Each row is a point on a landscape with many peaks, with its height.
A climber steps from a point to the highest of its 2 nearest points, and stops where none of them is higher. Distance is the straight distance between rows; heights are no part of it.
z228: [  0  15  12  -4 -11   1   6  14 -11   9   9   4  -4 -16   9   0  -6 -14
   8  27]  h=65.6
z860: [  6  -5  -4  13  10  -4   2 -20  33  15 -24  -6  26 -10   5   8   7 -10
   3 -19]  h=64.7
z845: [ -9  -5  22 -10  -2   2 -16   7   7  10  -1  -5  -1  -5  17  -5  -2 -14
   2   6]  h=16.9
z38: [ 17  15   2  -3   7 -22 -19   0  13 -15  18  13 -12  -2   2  -4 -11   5
  -3  13]  h=29.5
z692: [ -3  16   3   0  -2  -6   7  19 -22  -9  21   6 -16 -14   0   3 -14  -1
   2  22]  h=51.4
z70: [ 26  18   1  -2   3  -8  -6   2  11  -8   7  -5 -23 -11   0   4 -20  16
   2  11]  h=25.7
z812: [ -5   5   0  11  -2  -5 -23   6  -9 -17  15   8  -9   4 -12   8   6   8
 -13   1]  h=42.1
z707: [-17 -32 -16  -9   6  15  33  -7 -33  -2  -1 -14  22  25 -11 -13   2   2
  -3 -16]  h=28.5
z760: [-14 -41  -6  -4   5  -1  27 -11 -20  -8   8 -10  31  28  -2  -5   2  -1
 -14 -18]  h=22.5
z806: [ -4 -14  21  -8  -8  -4  -9 -29  27  21  -5  13  17   2  26 -12  -7 -38
   5 -22]  h=4.9
z131: [-13  -4  12   7 -15  12   6   3   8   2  -8   3  22  -1  -5   7   7 -12
 -14  -1]  h=6.5
z617: [ -9  -8  -6 -18  12  -7  14  13  -3 -21   3  -3   0  16  -2 -10  -5   7
  -6  -5]  h=43.8
z303: [ 11  18   1  20  -4   3  -8   2 -15  14   7 -17 -19 -22   3  18  -1   9
  15  16]  h=38.2
z373: [ -2  -9  11 -17   4  15   7   9  11   4 -20 -17  -2   0   6  -5  -9   6
  -3   1]  h=10.3
z569: [  1  -5  -7 -23   6 -11   7  -3   2 -17   5   1   0  21   7 -21   0  -5
   3   1]  h=37.1
z935: [  5  20 -18   0  -4  14  22   8 -12  -8 -11   5  -7  -3 -19   1   0  14
   0   5]  h=29.6
z804: [  2 -21 -16  11   6   0  15 -15  10   3 -18 -12  32  10  -9  -3  15   3
  -1 -11]  h=31.4
z330: [  2 -15   5 -33   1  -3  10  -5  16  -9  -6  -3   2  21  13 -18  -5  -6
  -2  -2]  h=29.4
z858: [ -6   9   0 -15  -7   7  40  13  -9  -5  -4   6   9  -1  -5  -5  -8  -8
  -1  10]  h=48.8
z822: [ -4 -12  -8  23   9   1 -26  -5   9  -3  -8  -5   7   0 -14  15  24  13
  -8  -6]  h=34.3
z582: [ 11   0  -8  19  18 -23   5  -6  23  16 -13  -9  20 -16  11   9  12   1
  12  -8]  h=55.4
z356: [  3   7   6  -9  -4  19  -1  12  -7   5 -11 -14 -17  -9   2   6  -7   9
   3   9]  h=15.5
z395: [  8   6  -4   8   9  -7 -24 -16  16  14  -9  -3  -6  -5  13  -2  10  -7
  17  -6]  h=30.8
z877: [ 18  24  -7  19 -14   5 -14  -6 -12  -6  17   2 -27  -7 -16  20  -6  17
  -4   5]  h=43.1
z67: [ -2 -24  18 -15  -4 -11   7 -16  24   0   7   4  24  16  20  -8  -7 -22
 -10 -12]  h=13.8
z621: [ -8  -9  13  -5  -3  -5   4  -9   5  16  -1  -6  17  -3  20  -8   3 -27
   9   7]  h=22.7
z357: [  9  21  10   9 -11  -4 -16  -9  15  11  -4  17  -1 -15   5  -1  -1 -16
   5   9]  h=16.3
z233: [ 27  26   2  -1  -1  -5  -5  -5  11  15  -1  -5 -24 -20  11   3 -18   6
  16  18]  h=22.0
z900: [  3   7 -17  32   2  -7  -9   4 -16 -13  14   2  -9  -6 -26  25  11  26
  -9   1]  h=48.4
z493: [-22  -1   2  -9  -7  16   3  20 -22 -19   2  13 -14  14 -14   1   1   3
 -12  -6]  h=53.3
z863: [ 23  17  -1  35  -6 -18 -28 -16  -5  12  30 -11 -24 -17   2  26  -1  12
  12   0]  h=38.1
z468: [-16 -17 -22  -6   7  16  15   3 -25  -8 -12 -10   6  18 -20  -9  11  10
  -2  -9]  h=35.7
z93: [ 17  22   2  -8  -7   9  -1  -7   4  19 -11   1 -17 -16  12  -3 -10  -7
  21  18]  h=18.1
z520: [ -1 -19  -5   1   0  -1  13 -30  13   4 -11  -4  29  17   4  -5   7 -14
  -1 -15]  h=39.0
z385: [  4  -5  15 -17 -23  -2   6 -26  19   9   3  26  18  15  17 -21  -5 -30
   2  -1]  h=8.6
z500: [  3  15   4   4 -17  13  -8 -14   5  10 -14  11   3  -4   0  -3  10 -14
   7   9]  h=20.2
z100: [  2   5  25 -12  -4   8 -25   2  12  20  -5   0 -17 -17  20  -3 -10 -12
  10   8]  h=15.3
z941: [  3  16   8  15  -6 -12  -5   6   8   0  10  13   9 -14  -1  11   1  -6
  -5  16]  h=12.6
z318: [ 14  15  14 -10 -10  -6 -10  -9  21  10  -2  24  -4  -9  12 -19 -12 -21
   7  11]  h=21.7
z288: [ -5   8 -16   1   5   6  30  13  -7 -16  -9   8   7   4 -24   0  -4  11
 -10  -8]  h=33.0
z257: [ -2  -1   2   8   7  -7  -6 -13   8  24 -16 -12  12 -10  20  -3   9 -21
  19  -4]  h=26.8
z314: [ -6  14  -2   0   4 -10  15  19 -15 -18  16  15  -4  -2 -10   0  -8   0
  -8   9]  h=53.6
z447: [  4   3 -24  35  11 -13   7  13 -21  -6   7  -9   0 -12 -23  16  15  33
   1  -2]  h=49.8
z151: [-18  -3 -23   3  21  10  13  19 -33 -14   0  -4 -13   6 -29  -2  -4  26
  -4 -14]  h=42.2
z39: [  1  17 -14  17  -1  -2  -6   8 -19 -22  16  10 -20   0 -22  17  -3  20
 -12  -1]  h=46.6
z190: [-14 -10  -4 -13  18  -4  18  24 -19 -13   6 -15   0   2  -3  -6  -9  12
  -3   0]  h=52.4
z79: [ -8 -21   9   0   9 -14 -10  -7  21  -2   4  -3  26   7  15   0   5 -14
  -6  -9]  h=18.0
z213: [ -5  13   1  -6  -7  -7  23  10  -1 -16   9  19  12   4  -3  -7  -2 -10
 -10   8]  h=64.9
z299: [-13  -4  12 -21 -12   7 -10  12  -2 -17   9  20 -10  16  -1 -10   2  -1
 -14  -5]  h=40.8
z823: [ 10   9  -4 -17   8 -21  -5   0   8 -16  11  11  -6   7   6 -15  -5  -4
   3  12]  h=32.6
z388: [  1   1  15 -21 -12  -2 -23   6   4 -11  14  27 -16  12   4 -18  -4  -4
 -10   6]  h=32.2
z939: [ -1  -3  14 -15 -22   8  12 -10  11   2  -1  17  14  15   9 -15   0 -19
  -5  -3]  h=12.2
z453: [ -3  -1  24  -4  -5   6 -32 -11  21  27  -8  14  -4 -12  21  -9  -6 -26
   9  -7]  h=9.0
z222: [ -5  -4  18   1   2 -11 -25 -15  25  17  -1  17  12 -10  23  -9   0 -33
   7 -10]  h=5.9
z949: [ -4 -19 -14  13  13   5 -11   7  -2  -9 -14 -12   7   4 -20   9  15  24
 -11  -8]  h=31.2
z331: [ -3   6   9 -30 -18  21   4   2 -10  10  -2   9 -14   5  14 -17  -2 -16
  15  18]  h=61.9
z212: [ -7 -11  -9   7  10  -3   3  -1  -2   6 -11 -19  18   4   0  -2  12   1
   5  -2]  h=26.3
z460: [ -2  -1  -1 -30  -8  22   6   0  -7   3 -11  -5 -14  14   8 -16   1  -4
  10   6]  h=37.4
z868: [  2 -10  -4   6   1  -1  -2 -33  34   9 -19   5  25   9   6  -2   6 -19
   0 -23]  h=50.5
z633: [ 11  -3 -19  35  15 -22  -3   4  -2   4   2 -14   3 -15 -10  21  18  33
   2  -1]  h=50.9
z907: [ 10  11  -8  13   3  -4 -13  -5  -1   7  -3  -8  -9  -9   2   6   9   7
  11   8]  h=34.5
z910: [-12 -16   9 -21 -18  19  28  -4  -2  -2  -1   4  11  24   3 -10  -3 -12
 -11  -9]  h=19.4
z751: [-14 -30   2  -3   1  18  27   5  -2  -3 -15 -14  24  12 -14   3   1   6
 -19 -14]  h=56.4
z839: [-16 -26   4   1   4  -4  -6  -3  -1  -1   1 -14  21  13   8  -1  13 -10
  -5  -6]  h=21.6
z836: [ -1  10  12 -22 -15  12  -9   8 -11   0  11  21 -25   7   8 -15  -6  -9
   4  17]  h=38.3
z998: [-28   0 -13 -13   9  13  14  22 -33 -15   6   5 -20  11 -22  -4  -7  10
  -4 -11]  h=45.5
z231: [ -4 -13   7  -9   3 -11  -8   2  20 -16   6   9  17  10   3   0   1  -2
 -16  -7]  h=14.6
z682: [ 23  22  -8  29 -14  -5 -15 -15 -17   7  30 -12 -30 -13  -8  24  -4  19
   8   3]  h=40.0
z364: [  8   6  14   4  -2   7 -34  -5   5  14  -5 -12 -26 -14  13   6  -6   3
  10   2]  h=22.6
z790: [-19   3  -6  -8   3  11  41  19 -20 -13  -2   7   9   4 -18   1  -6  -3
 -11  -6]  h=38.4
z262: [ -4  -4 -27   1  18   8  17  12 -29  -6  -7 -12  -3   5 -20  -9   6  26
   6  -5]  h=40.1
z695: [-20 -23  11 -21  -9  26  34  11 -12  -5  -4  -2   9  18  -6  -2  -3  -2
 -14 -14]  h=28.9
z565: [  3  21 -10   5 -16  17   6  -4  -6  -2 -11  13  -3   1 -11  -2   9  -2
   0   9]  h=25.5
z266: [-11 -21  -4   0   6   7   1  10   4 -13  -9  -6  10  11 -15   5   8  11
 -19  -9]  h=32.3
z897: [ 13   4   5 -17   3 -19  -5 -11  26  -4   3  16   4   7  13 -18  -6 -13
   2   4]  h=28.4
z975: [ -9  -1  -5 -21   0  25  22  17 -18   3 -12 -10 -11   3  -2  -3  -5   6
   7   8]  h=23.9
z103: [ 17   7  11  17   9 -11 -42 -10  17  16   4  -6 -23 -24  14  14 -12   5
   9  -8]  h=29.3
z280: [ -8  -1  -9   1  17  -9   6  28 -30 -13  13 -14 -13  -7  -8   6 -11  19
  -1   2]  h=45.9
z999: [  0   1 -13  12   2  -5 -18  -3   5 -17   2  13   2   6 -13   8  18  10
 -11  -2]  h=38.0
z489: [ 12   7  -9  28   3  -3  -8   6 -24  11  11 -25 -16 -18  -6  25   5  28
   8   5]  h=41.3
z807: [ 27  18   8  29  -4 -13 -34 -19  13  19  17  -9 -26 -27   4  28 -15  10
   8  -5]  h=34.7
z41: [  7  -2 -10  31  17 -23  -4   1  12  12  -3 -10  16 -15  -1  16  19  16
   4  -2]  h=52.6
z743: [ -1   6   8  12  -3  -3   7   6  17   1  -8   4  20 -12  -2   8   5  -7
  -7   7]  h=10.1
z422: [  4 -12   9 -22   2   7   8 -13  23   8 -20 -11   5   6  18 -14  -7 -11
   5  -6]  h=19.7
z284: [  4   5 -11  11  13  -9  -6  15 -27  -6  16 -18 -17  -8  -5  13  -1  23
   6   8]  h=43.4

Two climbers start at each pair of points below. Name the first point that both come to, or write never.
z257 / z373 => z190
z422 / z500 => never
z222 / z67 => z860

Call two points neighbours if one is among the 2 nearest of the other. Go from one point of each pair to the other, from neighbour to neighbour, staying as high as possible. Name the lowest point that can't be avoided.
z493 / z860 => z760
z751 / z190 => z100
z751 / z860 => z949
z331 / z493 => z388
z213 / z228 => z692
